A landscape with many valleys, sampled at points; each row gives a point and its height.
A ball rolls from a point to the lowest of its 2 nearest points, and stops where none of them is lower. Distance is the straight distance between rows; heights are no part of it.
Z_203 height 351: [-14  -8   4   2   1   6  -4   3  -8 -13   1  -5   4   0  -9   9  -6   3
  10  -6 -14   1  -8   1 -24]
Z_237 height 178: [ 12 -10   9   1  -6 -24  17  -3   9  -4  -2  15   3  -8 -13 -13  -1  -6
   3  -2   1  12  31  14  22]
Z_726 height 535: [ 11   4  -8  -8   5 -14 -13   4   3   2  -5  14 -13   0   0   0  -2 -22
  -1  19  14  -4  31   0  -2]
Z_735 height 389: [ -2  -6  16 -12  18   8  -7   7   7 -13   1   5  -1  -7   5  -4  11  -3
  -9 -10  -9   0 -21 -11 -27]
Z_227 height 301: [ -1  -3  -3  -3  -2 -11 -15  -9 -18   1  -1  -1   1  11  -5   2  -3   3
   3   1  11   4 -11   2  10]
Z_110 height 302: [-11  -2   2   4  14  12  13   7  11  -6 -10  -3   8  -3  -5   8   5  -6
   5   4 -12   9  18  10 -10]
Z_597 height 484: [-11  13  -4   3   2  -2 -10  -3  -1   2  13  -3 -14   2  -8 -13  -4   2
   2 -11 -11 -16 -23 -21 -23]
Z_627 height 674: [  0   5 -20  12  13   5 -22   6  -1  10  -4   4 -21 -11   1  -7 -16  13
  -6  -1 -11  -9 -10  -2   6]
Z_303 height 136: [  4  -5  -3  11   6  -3   5   8 -10  -9  -5   0   7  -2   3   9   0  -6
   2  20  -6  17  19  -1  -1]
Z_640 height 312: [ -4   3 -14   1   4  -2 -16  -8 -17   2  -7  -1  20 -12   7  15  -8   9
  -4   5  -8   7  -5   1  12]
Z_170 height 341: [ -5  -8   6   1   8   5  10  -9  -3  -2  10   0  20 -12 -17  18   5  11
   6 -20  -5 -10  23   5   3]
Z_292 height 545: [  9   4  10 -11  -4   3  20   0   9  -8   4   0  14 -16   5  12  -3  17
  -3  -5 -11  -2  -5   1  -1]
Z_832 height 582: [-11  -2  -5   6 -13  11  -4   3  -9  25   0  -7  -2  12   1  -4 -22  11
   3  -4   0   7 -11   3   3]
Z_622 height 728: [  2   5  -6  12 -11  -9   9  17  -4   5 -19  -2  -3  15   9   7  -4  -1
   3  15   6   4  -4  13   3]
Z_356 height 212: [-10  18  -1  -3   5 -11  14  -6   5   8  -2  10  -8   1  -6  -3  12  -9
   8   4   8   6  21   5  -7]
Z_916 height 474: [ -4   5 -19  -1  -1   6 -11   9  -3  17  -4   1 -18  -8  12 -11 -16   5
  -7  16   3   2  12  -2  -2]
Z_532 height 638: [  4   3  13   8   5   4   6   8  18 -18  -5   3   4  20   9   2  15  -5
  -7  -9 -12   8   3  -3   2]
Z_598 height 355: [ 11  -7   5   4  -8  -1  16  -9  -5  -2   5   9  28  -4 -13  15   5  -2
   2 -10   4  -7  24   3  10]
Z_306 height 352: [  8   0  22   0  15   4  -4  -5  10 -30   4 -15   0   0  -2  -3  19  -1
   4 -11   0 -12  -7 -18  -6]
Z_964 height 223: [  0  -6   5   2   6 -10   0   1  -4   4 -13  14  -4  11   2  -3   8 -11
  -4  -3   2  15   4  10  10]
Z_835 height 367: [  7   4  -4  -2   0   4  -6  -5  -4 -10  11   2 -12   0  14  -2   7 -14
   0  20  12   1   8 -14  -9]
Z_103 height 144: [-11  -9   0 -15 -19  -5  11   6   8  -3  -8   9  -7   1  -7  -8  -6  -1
  -3   8  11  15  18   7   2]
Z_199 height 156: [  3   6  -4   3   7 -20  -7   1   1 -14   1  -4 -12   5 -10  -1  12 -10
  12  14  15  -6  14  -5   8]
Z_35 height 300: [  4 -12   4   2  10  -3   8   5  -8 -11  -5   3  10   0 -14  11   8  13
   1 -14  -7  -6   0   5   1]
Z_495 height 440: [-16   1   1   0  12  -7 -12   6 -12  -6   7  -4  -9  -3 -17  -4  -3   1
   2 -18 -28  -9 -25 -23 -22]
Z_434 height 395: [-13 -16  -2 -11 -20  12  -4  -3   7  -4  -6  -6  12  -3  -8   6 -12   1
  -4   1  -1   4  10  -3   6]
Z_2 height 750: [  5  -3  19 -23   3   2   6  -9  18  -3  15   7  15  -7  -3   8   8  13
  -6 -24 -11  -2 -14  -4  -2]
Z_224 height 699: [  6  -7   6   3   6  20   6   3  20   6   1 -10   7  10   0   7  12  -1
  -7 -15 -15  -6  -3   5   7]
Z_599 height 795: [ -4   3  16   2  -1  -3  10 -10  18 -28  -1 -12  38   7  -5  15  11 -13
   4 -14  -6   1   0  -6   5]
Z_101 height 736: [ -8   7   9   3   5  -4   6   7  -3  -7  -3  -9   2   3   5   1   4  10
  -3  -3 -19   4 -20  -9 -12]
Z_607 height 279: [ 15  -2   8  -6   6 -10  15  -6 -17  -3   4   2  25 -17   2   8   2 -10
  16   7  12   4   8  -1   0]
Z_8 height 314: [  4 -15   4  -6   2   6  10  -5   8   3   4   8  10 -14 -11   1   0   5
  -9  -6  -5  -4  29   8  20]
Z_699 height 139: [  3  -3  -9   2   5   6 -12  -1   8  10  -5   4 -11  12   3  -7   8 -14
 -10   5  14  -1  11   2   9]
Z_95 height 665: [  0  17  -8  16  12  -5 -11   9  -6 -14   4  -2 -29   0  -2  -5   1   7
   6   3  -9 -10 -16  -4 -21]
Z_80 height 338: [-11   0 -17   4   4  -2 -16  -1  -9  25  10  -9 -20   1   1 -10  -5  -3
  -6   9  19 -15  -9 -10   1]
Z_582 height 833: [ -1   3  15  12   5   0  -1  -3  -7   4 -13  -5  18  18   7   1  13 -17
   4   2   3   4  -7  -1   5]
Z_330 height 311: [-10  -1   5  -2   6   9   6  -7   8  -6  -3  -2  18   5  -3  17   8  -7
  -4  -3 -10   7  13  -6 -12]
Z_566 height 396: [-10   6  -3   6  12  -1  -9   9 -13 -12   0  -5  -3  -6  -9   5  -6   6
   9  -3 -23  -8 -16 -13 -27]
Z_565 height 903: [  3  12 -10  -1 -12  -2   7   1  14  17 -16   6  -7  -3  15  -8  -8  -9
  -6  10  16  -1 -14  14   8]
Z_909 height 758: [  9  15   8  11  -2  -8  12  14  -1  -4 -12  -2  -7  28   4   2   5  -2
   8   5   9  -3  -6  10  -1]
Z_380 height 366: [-13  -6  -3   7   5  10 -19   7   8  -5  -7   1  -7   4  14 -11  -5  -2
  -3  -4 -13   8 -25   8 -19]
Z_97 height 624: [ 12  -1   3   7 -16  15  20  10  -2   5   4   0   8  12   5  15  -5   9
  -2  -4   1   4  14   3  -1]
Z_194 height 890: [  8   5  -8  -4  -3  -6  -5   0  11   2  -7   5  -6  -7  21 -16  -4 -10
 -10  17   9  10 -19   7  10]
Z_189 height 415: [  2 -13   4  -1   7  15  -5  -2  -7  20   0   2   9  -7  15  -5  -5   2
  -7  -6  -5   5 -23   6   4]
Z_69 height 184: [ 13   6   4  -4   5  -8  -3 -10  -5 -29  -1  -3  17  -8 -10  13   7  10
   2  -7  -6  -8  -5   1  16]
Z_670 height 737: [  5  -2   2  15 -18  -7  15  -6  -2 -14  15  -1   7  16 -10   5   3   8
  14 -13   2   5  13   9  13]
Z_646 height 182: [  5  15  -3   7   3  -5  15  -3   0  14   5  10  -9  -3  -6  -2  -1 -10
  20   0  10   1  29  12   0]
Z_472 height 359: [ 11 -15   4  -6  -1  15  -2  -5   5   2  16   0  -6 -14   3  -9 -10   3
  -1   0   6   1  -8   2   8]
Z_968 height 247: [ -7 -12   0  -5   4  -1 -16   8  -9  -3  -6  15  -9  -2  -4  -5  -7   6
  -1  -8  -2  10 -12   4 -25]
Z_940 height 328: [-18   2  11  -7   2   5   5  -5   4  -8  -3  -5  13   1 -17  11   5   3
   5 -13  -7   3   0   7 -13]
Z_949 height 802: [ -5  17   1  14   0 -12   7  -4  -1 -11 -11   1  17  11  -1  12  11  -6
   2   1  -6   9   7  -3  10]
Z_960 height 517: [ -3   9 -18  -8  -3 -14  -5   9   2  11  -1   7 -17  -3   6  -5 -11 -10
   1  18  10   4  21   4   2]
Z_357 height 246: [  7  -1   4 -21  -6 -14   5   3  -2 -16  -6   6  -8 -13   3 -10   3   4
  -8  15  18   0   1  -6   3]
Z_367 height 614: [ -3   8 -16   7   5  -2 -11   6  -2  -4   8   1 -31  -8  -5 -12 -11  17
  -6  -6 -13 -13 -20  -2  -9]
Z_626 height 926: [  8   7 -10  14   2 -10  -1  12   3  10  -7   2 -23  10   5  -3   7   0
  -9  12  20 -12  -5  -1   9]
Z_725 height 232: [  5  -8 -16   5  -1  12 -17   5  -4   3  13  -5 -26   7  -2  -4  -8  -9
   8  11  14  -4   9   0  -9]
Z_309 height 423: [ -8  -7  -9  -7 -10  12 -12   4  -9   2  -5  -4   0  -7  -3   9 -19   9
  -7   6  -1   1   9  -6  -3]
Z_111 height 877: [ -4  17  -7  13   1 -13   3  12  -4   6   0  -4 -20   4  20 -10   2   3
  -7  13  10 -10 -27 -11 -10]
Z_740 height 295: [-11   0 -12  -6   9  -5  -6   3 -14  29   4  -7  -9  -1   4  -2   5  -7
   5  13  21  -9   2  -5  -7]
Z_423 height 834: [-15  10 -14   8   3   4  -9   6   4  14   4   2 -20  -4  16 -10   1  -1
 -15  13   9 -13 -22 -12 -23]
Z_466 height 450: [  2   4   9  -8  -3   3  12 -20  10  15  10   3  -3  -1   0 -14   2   0
   1 -10  10   5  -9  10  16]
Z_492 height 260: [ -8  -7  -4  -6  -2   6  -6  -4  -7  25  -2   9  -3   5   2   1  -2  -5
   1   2  13  -4  13   1 -10]
Z_459 height 180: [  0 -13  -7   4   5  -2 -11   1 -29  10  12  -2  -3 -11  -6  -3 -18  12
   9   0   5  11  11  -2   4]
Z_527 height 334: [ -5  -2   2  11   7 -11 -10  -9 -18   0   5   4  10   9  -5   3  -1   4
   9 -19  -4  13 -15   0  11]
Z_59 height 157: [ 17  -5   1  -5   3   3 -12  -4   3 -22  -3   4   9  -6   1  15   5  -1
  -8  -2  -5  -4   3  -6  10]
Z_344 height 150: [  3  -5  -3   6   7  13 -14 -10   5   4  20  -5 -23   0  -1 -13  -3  -7
   1  -5   7  -8  -3  -6  -2]
Z_762 height 421: [ 10  12 -12  -7  -4   8  -5   0   6 -10   4   2 -12 -16  15  -6  -5   0
  -4  18   1   0   0 -11  -3]
Z_29 height 262: [-10  -3   9   6  12  15   6   8   8  -1  -9 -11  -6   8   1  -3  11  -4
   1   2  -7   3  -3   4  -7]
Z_419 height 456: [ 19  -5  14   6   2   9   8   1  -8  -3  22  -9   2  -9   1  -2   2  18
   3 -10  -3  -8 -19 -14   0]
Z_198 height 213: [  5  -1  -7   2   9 -10   0 -10  -4 -17   1   1  19 -16 -15   7   2   9
   3  -5  -9   3  18   3  17]
Z_927 height 714: [-17  12   5   6  14  -9   5  -1   2 -11  -4   1  -3  -1  -3  -2  12   6
   5  -8 -12  13  -5  -1 -12]
Z_332 height 228: [-16  -2  -6  -5   2   3   4  -6  -1   3   0  -5  -3  -9   3  -9  -1  -6
   8  12   2  19   6   5 -14]
Z_528 height 162: [ -2 -12   1 -10 -16 -20  16   2  -1  -3  -3  15   5  -4 -14  -4  -3   0
   9  -2  10  16  27  10   7]
Z_160 height 431: [  8  -3   4  -8 -10   6   5 -10  24   5  10   5  -7   3  12 -18  -8  -2
  -6 -11   4  12 -18  14   7]
Z_89 height 183: [  6   5  -7   1  26 -10 -17   0   3  -9  -9  -1  -8   4  -5 -11  16 -17
  -4  10   9  -2   9  -7  11]
Z_512 height 322: [  9   7   3  -5  -3   4   0  -2   0  -9  -1  -1  -5   4  19  -4   6 -12
  -1  13  16  -7 -16 -14 -17]
Z_671 height 273: [ 12   1 -12   1  -2 -18 -14  -8 -13   4   6  -2  -1   1  -8   3  -2   1
  11   3  17  -2   9   2  25]
Z_287 height 261: [ 10   1   6  -8 -10   2   7  -3   8   7  -3   6   1   4   9   0   6 -13
  -8   1   9  -4  -5   2   1]
Z_449 height 709: [ 22  -5  11  13 -20  -9  18   4 -12 -10  14   5   0   8  -2   5  -2   7
  10  -5   9  -3  21  10   9]
Z_125 height 740: [  7  -7  11 -10  13  12  -2  -4  18  -7   6  -2   0  -7  -3  -1   6  11
  -8 -17 -13  -3 -24  -2   4]
Z_983 height 455: [  0   8  -3   9   1   3  -7  -8 -12  21   3   8   6   7  18  -5  -3  -4
  -4  -6   0   9 -14   6   5]
Z_680 height 82: [-19 -10  -6   5   0  16 -16  14   4  26   3  -3  -9  -5  -1 -19 -13   0
 -18 -11 -15 -25 -33  -5  -9]
Z_262 height 766: [ -4   6   4  12  -5  -5  11 -11  -2 -22   9 -13  13  11  -5   8   3   1
  16 -11  -4   9  -1  -2   3]
Z_945 height 406: [  0   8   6   4  -2  18  13  11   5  13  -2  -5  -5   2   9  10   2  14
 -16  -1 -14 -14  -1  -8   0]
Z_517 height 844: [  1  -4   3   0 -11 -29  10   0 -15  -1   1   1  12   9 -11   8   4  -2
  15   6  20   4  17   2  10]
Z_141 height 327: [ 13 -13  -9  -7  -8   9 -14  -4  -7  -5   7   4  -3  -6   1  -7 -12  -5
   9   6  13   2   7   6   5]
Z_793 height 370: [  4   0  13  -8  12  11  -3   2  11 -20   8  -8  -4  -1  -4   5  13   3
  -6 -13 -14 -11  -8 -21 -19]
Z_947 height 257: [  0  -4  -3   5   5  -3   0  -4  -9  -4  -1   0  13 -17  -6  13  -6  20
  -1  -9 -12   1  -2  -1   8]
Z_342 height 167: [-15  -4  -2  -6 -20   0   6  -4   7   5 -12   3   1  11   2  -5  -6 -16
  -7  12   6  12  14   3  -6]
Z_605 height 644: [-12  -9  -1   6  -9   8   5   9 -14  18 -10  -6  13   6  10   6 -20  10
   3   1  -9   9  -4  13   5]
Z_865 height 800: [  2   4  18   0  -8 -10  17  -9  27 -18 -13  -3  33   2 -10   2   9 -21
   5  -3 -10  10   8   1   7]
Z_563 height 805: [ -5   9   8  -2 -14  -8   8  -8  25  -3 -16  -2  13   4 -14  -2   4 -23
   5   3   0   1  10   7  14]
Z_567 height 112: [  3  -6 -10  -3  -6  -7  -8   5   1 -13  -4  -9 -14 -10 -12  -1 -17  -5
  17  21   9  -1  22   9   6]
Z_733 height 365: [ -5  -5   4   3  17   1 -12  -9  -7   1   6  -1   4  -5  -6 -11   8   1
  -1 -11  -9  11 -14   1  11]
Z_476 height 845: [  8   7  19   6  12   6   7  -6   5  -4  -2 -17  23   5   8   1  13  -9
   4  -8   1  -1 -11  -4   9]
Z_7 height 689: [ -1  -3  -1  11 -12   2   8  15  -6  14 -13  -1   4  11  15  -2 -19  -4
  10   4   3  14  -2  22   3]
Z_816 height 315: [ -4   7 -17   8  11  -3 -19   0 -10   2 -11  15  -3   5  12   2  -6   2
   1  -3 -12  10   0  17 -11]
Z_608 height 482: [  2   4  -3   3  -5   4   4 -12  -2  14  15   7  -9   3  -1  -6  -7  16
   2 -20   2   2  -3  10  14]
Z_499 height 581: [  8  14  -3  13  -3   5  11   6 -13   3  14  -6 -11   5   8  -2 -10  16
   5   0 -13  -4 -10  -6  -2]
Z_911 height 824: [ -4  11  13   9   7 -16  12   2   4   8 -16  -1  11  22   9  -4  23 -22
   2   0   8   3  -6   1  14]
Z_93 height 264: [ 14   2   4 -12   6 -12   7   1 -15  -7   1   2   2 -16  -1   0   6  -1
   8  16  18   4   1  -1  -1]
Z_677 height 386: [ -4  -4   4   2  22   2 -11  -5  -7   9  -4  -3   8  -9   8 -15   2  -1
  -7  -5 -10   8 -34   1   0]
Z_600 height 570: [ 12 -10   6   1 -22  11  17  -4  -5   8  13  -7   6   8  -8   6  -9  15
   7 -10   3  -7  12   5  11]
Z_63 height 199: [  5  -4  -3   4  -3  -2   2   2 -19   2   4   1   5  -8   2   3  -7   4
  10   7   3  14  16   0  -6]
Z_483 height 290: [ -9  -7   4  -1   4   8   2  -1  -9  15  -6   3  14   7   3  12   7  -6
  -3  -2  -4   4  11   1 -13]
Z_359 height 546: [ 10  13  -7 -10  -4 -26 -12  -7  10  -4  -3  10   2   1  -9   1  13 -24
   3  17   9  -4  28  -8   6]
Z_588 height 195: [  5   6  -5   5   0  10   9  10   7   3  -2  -3  -9  -2  -2   2   3 -10
  -2  13  -5  -5  27   2   1]
Z_395 height 476: [  2   0   2  -5   4  17  14   6   3   8   6 -13  -6 -11  -6   7   2  19
  -8  -5 -21 -23  -5  -5  -3]
Z_195 height 241: [ 13  -1   6  -6 -13 -12   5   0   2   3 -12  11   0   2   1  -3   1  -6
   0   2  13  13   0  16  12]
Z_393 height 217: [ -3  -8   4   3   0  16   8  11  13   4 -16  -6 -11   5   1  -8   5  -9
  -2  18  12  -3  -4  12  -1]
Z_629 height 270: [-20   1  -1   7   0  -7  -5   3  -6   0  -3  -6   1   6  16  -8  -1  -8
   9  15  -1  19  -9   2 -15]
Z_215 height 813: [ -8   6   2   7  -2 -12  11   3  11  14 -20  -3   9  13  -6  -8  11 -22
   2   6   2   2   8  11  20]
Z_108 height 723: [  2  -9  15  -1  13  23   1   5  15   5  13 -15   6   1  -5   5  10  10
  -2 -16 -24  -9 -18  -6   1]
Z_952 height 424: [-15   2 -20  -4 -12   2 -19   4  -8  13  -8  -5 -10  -1   5  -1 -20   9
  -3  13   7   0  -2   0   3]
Z_955 height 528: [  4  -6   0  -1 -18   5  10  -9  -4   4  21  -4   3   3  -6  -5 -11  25
   6 -26  -2   0   6   3  19]
Z_642 height 738: [-16   8 -16   5   2  10 -10   7  -4  21  -3   2 -15  -6   6  -9 -13  17
 -14   1 -16  -6 -11  -5  -4]
Z_666 height 111: [ -1 -14  -4  -7   2   9 -12  -5 -13   4  13   5  -3 -12 -11  -3 -16  20
   2 -14   0   1  14   0  11]
Z_500 height 775: [ -1 -24  15 -19  -4  13   8  13  21  -2  14  -7  12   3   0  11  -2  20
  -7 -17 -19   1 -20  -7  -8]
Z_193 height 340: [  4   4   4 -14   8   3  -3 -13  -6   0   3   9  -5  -9  -9   6   6   7
  -5  -9  -1 -12   7  -5  -5]
Z_134 height 321: [ -1   0  -4  -1  -5  19  12   3  -3  20   2  -9  -9  -6   2   5   0  10
 -11   9   1 -11  12  -7  -1]
Z_547 height 791: [-25  10 -20   4   0   4 -13   7   2  30  -6   2 -18  -7  18 -14  -5   3
 -15  11  -3  -9 -10   0 -14]
Z_644 height 481: [  0  16  -6   4  -2   4   5  -4  -1   4   1   2 -11  -1  14  -3  -1   3
  -2   6  -4  -5  -5  -1  -6]
Z_507 height 179: [ 17 -12  13 -14  -6   4 -10 -10   7 -23   2  11   9   7  -2   3   8  -8
 -11 -11   9  -2   1  -3   0]
Z_46 height 263: [-12  -6  -5  -7   3  -1  10   3  -5   5  -3   2   4 -19  -2   2   6  13
 -11  10  -5  12  13  -9   6]
Z_810 height 376: [ -1   9  -4  -8  -1  -7  -5   0  11  -7 -20   9   1   1  -9  12   4   0
 -10   3  -2  -8  16   5  -4]
Z_39 height 294: [ -5 -13   6  -2   5  -2  11  -2   3  -1  -4  -3  16  -9 -11  -1  13  -1
  -9   2  -6   7  18  -2  15]
Z_333 height 567: [ -7   9  -1 -13  -7  -1  15  -3   6 -15   5   1  15 -13   5  12  -3  10
   0  -2 -10   6   2  -7 -21]
Z_530 height 547: [ -1   5  -3   7   1   7   3   6   4   1  16  -5 -19   0  -5  -9  -8  13
  -5 -15 -20 -14 -19 -12 -15]
Z_422 height 856: [ 20   5   9   4  12  -1  11  -1  -1  -4 -11  -4  17  -5   7   4  13  -6
   2   5   1  -3 -16   5  18]
Z_976 height 324: [  0 -10   4 -12   4   8  -5  -8  -1 -12   7   6  10  -4 -21  17   6  15
  -1 -18  -7 -12  13   1  -3]
Z_475 height 857: [  5 -11  -7   4  -4 -17   6   1 -24  12   9   1  14   6  -9   9  -4 -12
  17   9  18  12  33   2   9]
Z_756 height 205: [  1  -8   3 -11 -19 -20   6 -15   8  -7   0   4   8  -5 -22  -4   6  -1
   4   2   3  -4  22   7  31]
Z_986 height 511: [ -7   3 -11   7  -2   1  -9   0  -9  26   4   3 -14  -1  16 -14 -17   5
   3  -2   5   3 -18   4   6]
Z_280 height 326: [-13   3  11  -7   7   3  -7  -7  -2  -3  -8 -11   6   2 -11   4   7  -4
  11  -4   4 -18 -21  -3 -19]
Z_882 height 222: [ 16 -11   3  -7   6  -2  -6  11 -10 -15   1  19 -13  -5  -3   2  -4   4
  -2  -6   9   5  -7  10 -15]
Z_708 height 697: [-10  19  -3   5  16 -13  -7   6   5 -17  -4  -3 -15   0  -4  -5   7  -2
   2   8  -1   0 -11  -4 -12]
Z_401 height 518: [  2   5   7 -11  -4  11  16   2   6  -6  15 -13   1 -23   2   8  -2  24
  -5  -1 -13 -13 -10  -7  -6]
Z_352 height 196: [-15  -4   1 -10  -9   5   0   0   4   0  -9   8   2   0   9  -9  -8  -3
  -5  -1   1  18  -5   4  -6]
Z_149 height 835: [ 10  -2   0   0 -12 -30   7   4 -11 -15 -10   6  18  12  -7  10   7  -7
   5   5   6   6  28  -3   6]
Z_956 height 676: [ 23   7  10  12  -7   1  21   0  -5  -7  14   0   2  10   5  12   5   7
   0  -8  -2 -10  19   1  -1]
Z_286 height 69: [  2  -8 -12   0   5 -13  -1  11  -5  -9  -6  -9   0  -4  -1   4  -8  -9
  15  28   2  15  23   6   5]
Z_920 height 134: [ -3  -2  -7  -7  -2  -9 -14   3   0 -10   2 -10 -13  -1 -14  -2   0 -10
  11  23  24  -1   7   3   0]
Z_185 height 160: [-17 -15  -1   4   5  14 -16  18   1  28   3   4  -4 -15  10 -18 -12  -7
 -17  -7 -11 -24 -32  -1 -32]
Z_591 height 822: [  5  11  -9  12  -6 -31   0   1  -3 -14 -13   3  14   7  -5  16   1   0
  12   6  -5   5  20   4  11]
Z_196 height 759: [ -3  -7  20 -18  -4   9  12  -2  19  10  13   0  16   0   7  13  -4  20
  -2 -22 -11   1 -22   5  -1]
Z_271 height 522: [ 13   2   5  12   5   9   5  -3 -11   0  16  -9   3   2  14   4   3   8
   0  -3 -14   0 -10 -14  -5]
Z_777 height 333: [ 12 -17   5  -4 -12   5  10  -9   4  -2  12   5  25  -9 -13  14  -7  14
  -3 -17  -5  -9  33  10  20]
Z_448 height 181: [ 11  -6  -6  -4  -2  -3 -16  -3 -17  -3  10   9  -7 -11  -7   4 -14  25
  -6 -18  -3  -2  -2 -12   2]
Z_664 height 784: [ -3   8  11  15  -6  -6   2  -7  -3 -21  -7 -13  27  14  -3  13  12  -4
   8  -8  -7  -6  -5  -4   7]
Z_805 height 231: [-10  15  -7  -7  -3 -13  -3 -11  -7  11  -6   9  -6   7 -12   2   4  -3
   4  -4   9  -3   5   7   0]
Z_521 height 289: [ 14   4   7  -8  -9   2  -1  -2   1  -4  -9   6   7  12  18   3   5 -21
 -13  15  12  -8  -5 -16  -5]
Z_403 height 227: [ -2  -4   3 -13  -2  -2   7   3   4  -7  -5  -1  -8 -12  -3  -6   3  13
 -12   6  -2   8  -3  -6   0]
Z_919 height 275: [-21  -7 -10  -3   3   0 -25   5 -13  12  -8  13  -1   4  -3   2 -13   3
   1  -5  -6  11   2  10 -14]
Z_917 height 297: [  5   1   7 -18   3   3   8 -15 -14   5   3  -5  20 -15  -2  13   1  -6
   7   1  11  -1 -12   0  -7]
Z_742 height 119: [ 13   7 -11   1  -6  14   5   4   0   9   4   5  -8  -9  -1   4  -9 -10
  19  10   5  -7  30  14   4]
Z_341 height 615: [  1   6   8   0 -10  -3  14   4  26 -17 -11   1   8  10   5   3   7   3
 -14   0 -14  13   1  -8   9]
Z_603 height 254: [ -1   0   6   0  -1  16  16   5  11   8   2 -11 -14   6  -7  -8   6   3
  -9   3   0  -9  16  -5   8]
Z_757 height 383: [-11  -4 -22   1  -8 -11 -23  -3  -5  14  -7  -5 -14   6   2  -9  -6   2
 -12  18  19  -6  -3 -10   9]
Z_948 height 249: [  4  13  -4  -3  -2 -18   1 -15  -4   3  -2   0   5   6 -10   4   9  -8
   7   3  12 -10   2   5  19]
Z_652 height 177: [ -8   2  -1   6   7   1  -3   6   7   0  -7  -5 -11  14   6 -16  14 -19
   0  12  15   3  -5   3  -1]
Z_999 height 197: [ 18 -16   9  -7  -3   1  -5  -3  -4 -25   8  10  -6   6  -3   5   3  -2
   4  -3  12  -2   6  -1 -13]
Z_165 height 292: [ 11 -10 -13  -1   0   3 -21   4 -13   0   4   0 -12   9  -2   8 -11  -8
  13   9  16  -3  20   6   1]
Z_946 height 202: [  5   2   3   1  14  -7 -14  -5   2 -13  -8   6   5   3  -1  -1  11 -15
   0   1   5  13   6  -5   5]
Z_268 height 403: [ -2  -2   1  -3  -1  11  -3   3  22  -2   6   3 -10   0  11 -17 -10  -3
   0  -7  -9   8 -28   9  -9]
Z_139 height 320: [-18   7  -8   7  -6   4  -7   6   6   0 -14  -4 -11   6  15 -11  -8  -9
   5  12  -2  10 -21  10 -21]
Z_183 height 669: [  6  -1   7  12 -11  11  11   1  15  -3  -6  -1   6  21  -5   6   7  -2
  -3  -8 -11   3   4   7  15]
Z_233 height 375: [ -1  -5  -3  -3 -17   0   3 -10   3  -4   4  -3  22   0  -9  11  -7  -3
   3  -4   0   3  20   1  11]
Z_516 height 193: [  1  -3  12   0  -7 -16  12 -10   8 -10  -1   5   4   7 -15 -10  11 -10
   2  -8   8   6  17   4  20]
Z_370 height 92: [  7  -6 -11   4   4   1 -18 -11  -6   5  13   0 -14   6   1 -12   7 -11
  -2   6  18  -5   3 -10  11]
Z_77 height 589: [ -2  13   4  -2  -5  -1  11   1  10 -17  -8   0  10  -4  13   4  -1   2
  -3   5 -15  13   3  -5  -7]
Z_214 height 360: [ -9  14 -16   2   7   0 -15  -8 -10  11  -5   3   8  -8   9   8 -15   2
   3   5 -14   8  -4   4  -6]
Z_94 height 358: [  5   6  -1  -8   5   9  -1  -6  12  -1  -5  13  -5  -5  -1   7   3   3
 -16  -3  -8  -5  11   1   2]
Z_577 height 251: [-13  -8 -13  17  -3  15  -7  20   3  23   3   1 -28   2   1 -12 -11   1
 -14  -6  -3 -22 -25  -5 -21]
Z_11 height 313: [ -5  -2  10 -12  -3   8   0  -5  -7   4  -5   1   9   0   2   7   3  -9
   9   5  11 -10 -10   0 -23]
Z_56 height 873: [ 14   9  -1   9   9  -7   1  -3  -2   2  -7   1   2  -9  18  -9   8  -8
  -3   7   0   9 -19   5  18]
Z_259 height 905: [  1  10  -8  10   4 -13   0  14  -6   6   4  -7 -29   4   5  -9  -2   2
   6   5  18  -9 -12   0  -6]
Z_490 height 427: [-14   6  -5  12  -2  15   0   9  14  17   8  -1 -26   3   9 -12  -9  10
 -18  -7 -19 -16 -22 -11 -20]
Z_804 height 339: [ -7   5  22  -4  12   2  -2  -2   8 -18  -5 -18   8   5   2  -3  15 -12
   7  -6   9  -9 -24 -13 -10]
Z_47 height 401: [ 18 -17   4  -5  12  18  -5   2  -6   4  17  -3  -9 -15   5  -6  -4  11
  -8  -6  -3  -8 -15 -13   2]

For each start below, name the point where the ball stops.
Z_422 -> Z_103
Z_196 -> Z_742
Z_622 -> Z_742
Z_735 -> Z_403
Z_500 -> Z_742
Z_644 -> Z_286
Z_949 -> Z_103
Z_466 -> Z_103

For each start below, name every point that the ball comes to, in order.
Z_259 -> Z_111, Z_423, Z_547, Z_642, Z_627, Z_367, Z_530, Z_597, Z_495, Z_566, Z_203, Z_940, Z_330, Z_483, Z_492
Z_708 -> Z_95, Z_367, Z_530, Z_597, Z_495, Z_566, Z_203, Z_940, Z_330, Z_483, Z_492
Z_194 -> Z_56, Z_422, Z_476, Z_582, Z_911, Z_215, Z_563, Z_865, Z_599, Z_664, Z_262, Z_670, Z_449, Z_956, Z_97, Z_600, Z_955, Z_608, Z_466, Z_160, Z_268, Z_380, Z_139, Z_629, Z_332, Z_352, Z_342, Z_103
Z_499 -> Z_644, Z_762, Z_835, Z_512, Z_521, Z_287, Z_195, Z_964, Z_946, Z_89, Z_199, Z_920, Z_567, Z_286
Z_565 -> Z_287, Z_195, Z_964, Z_946, Z_89, Z_199, Z_920, Z_567, Z_286
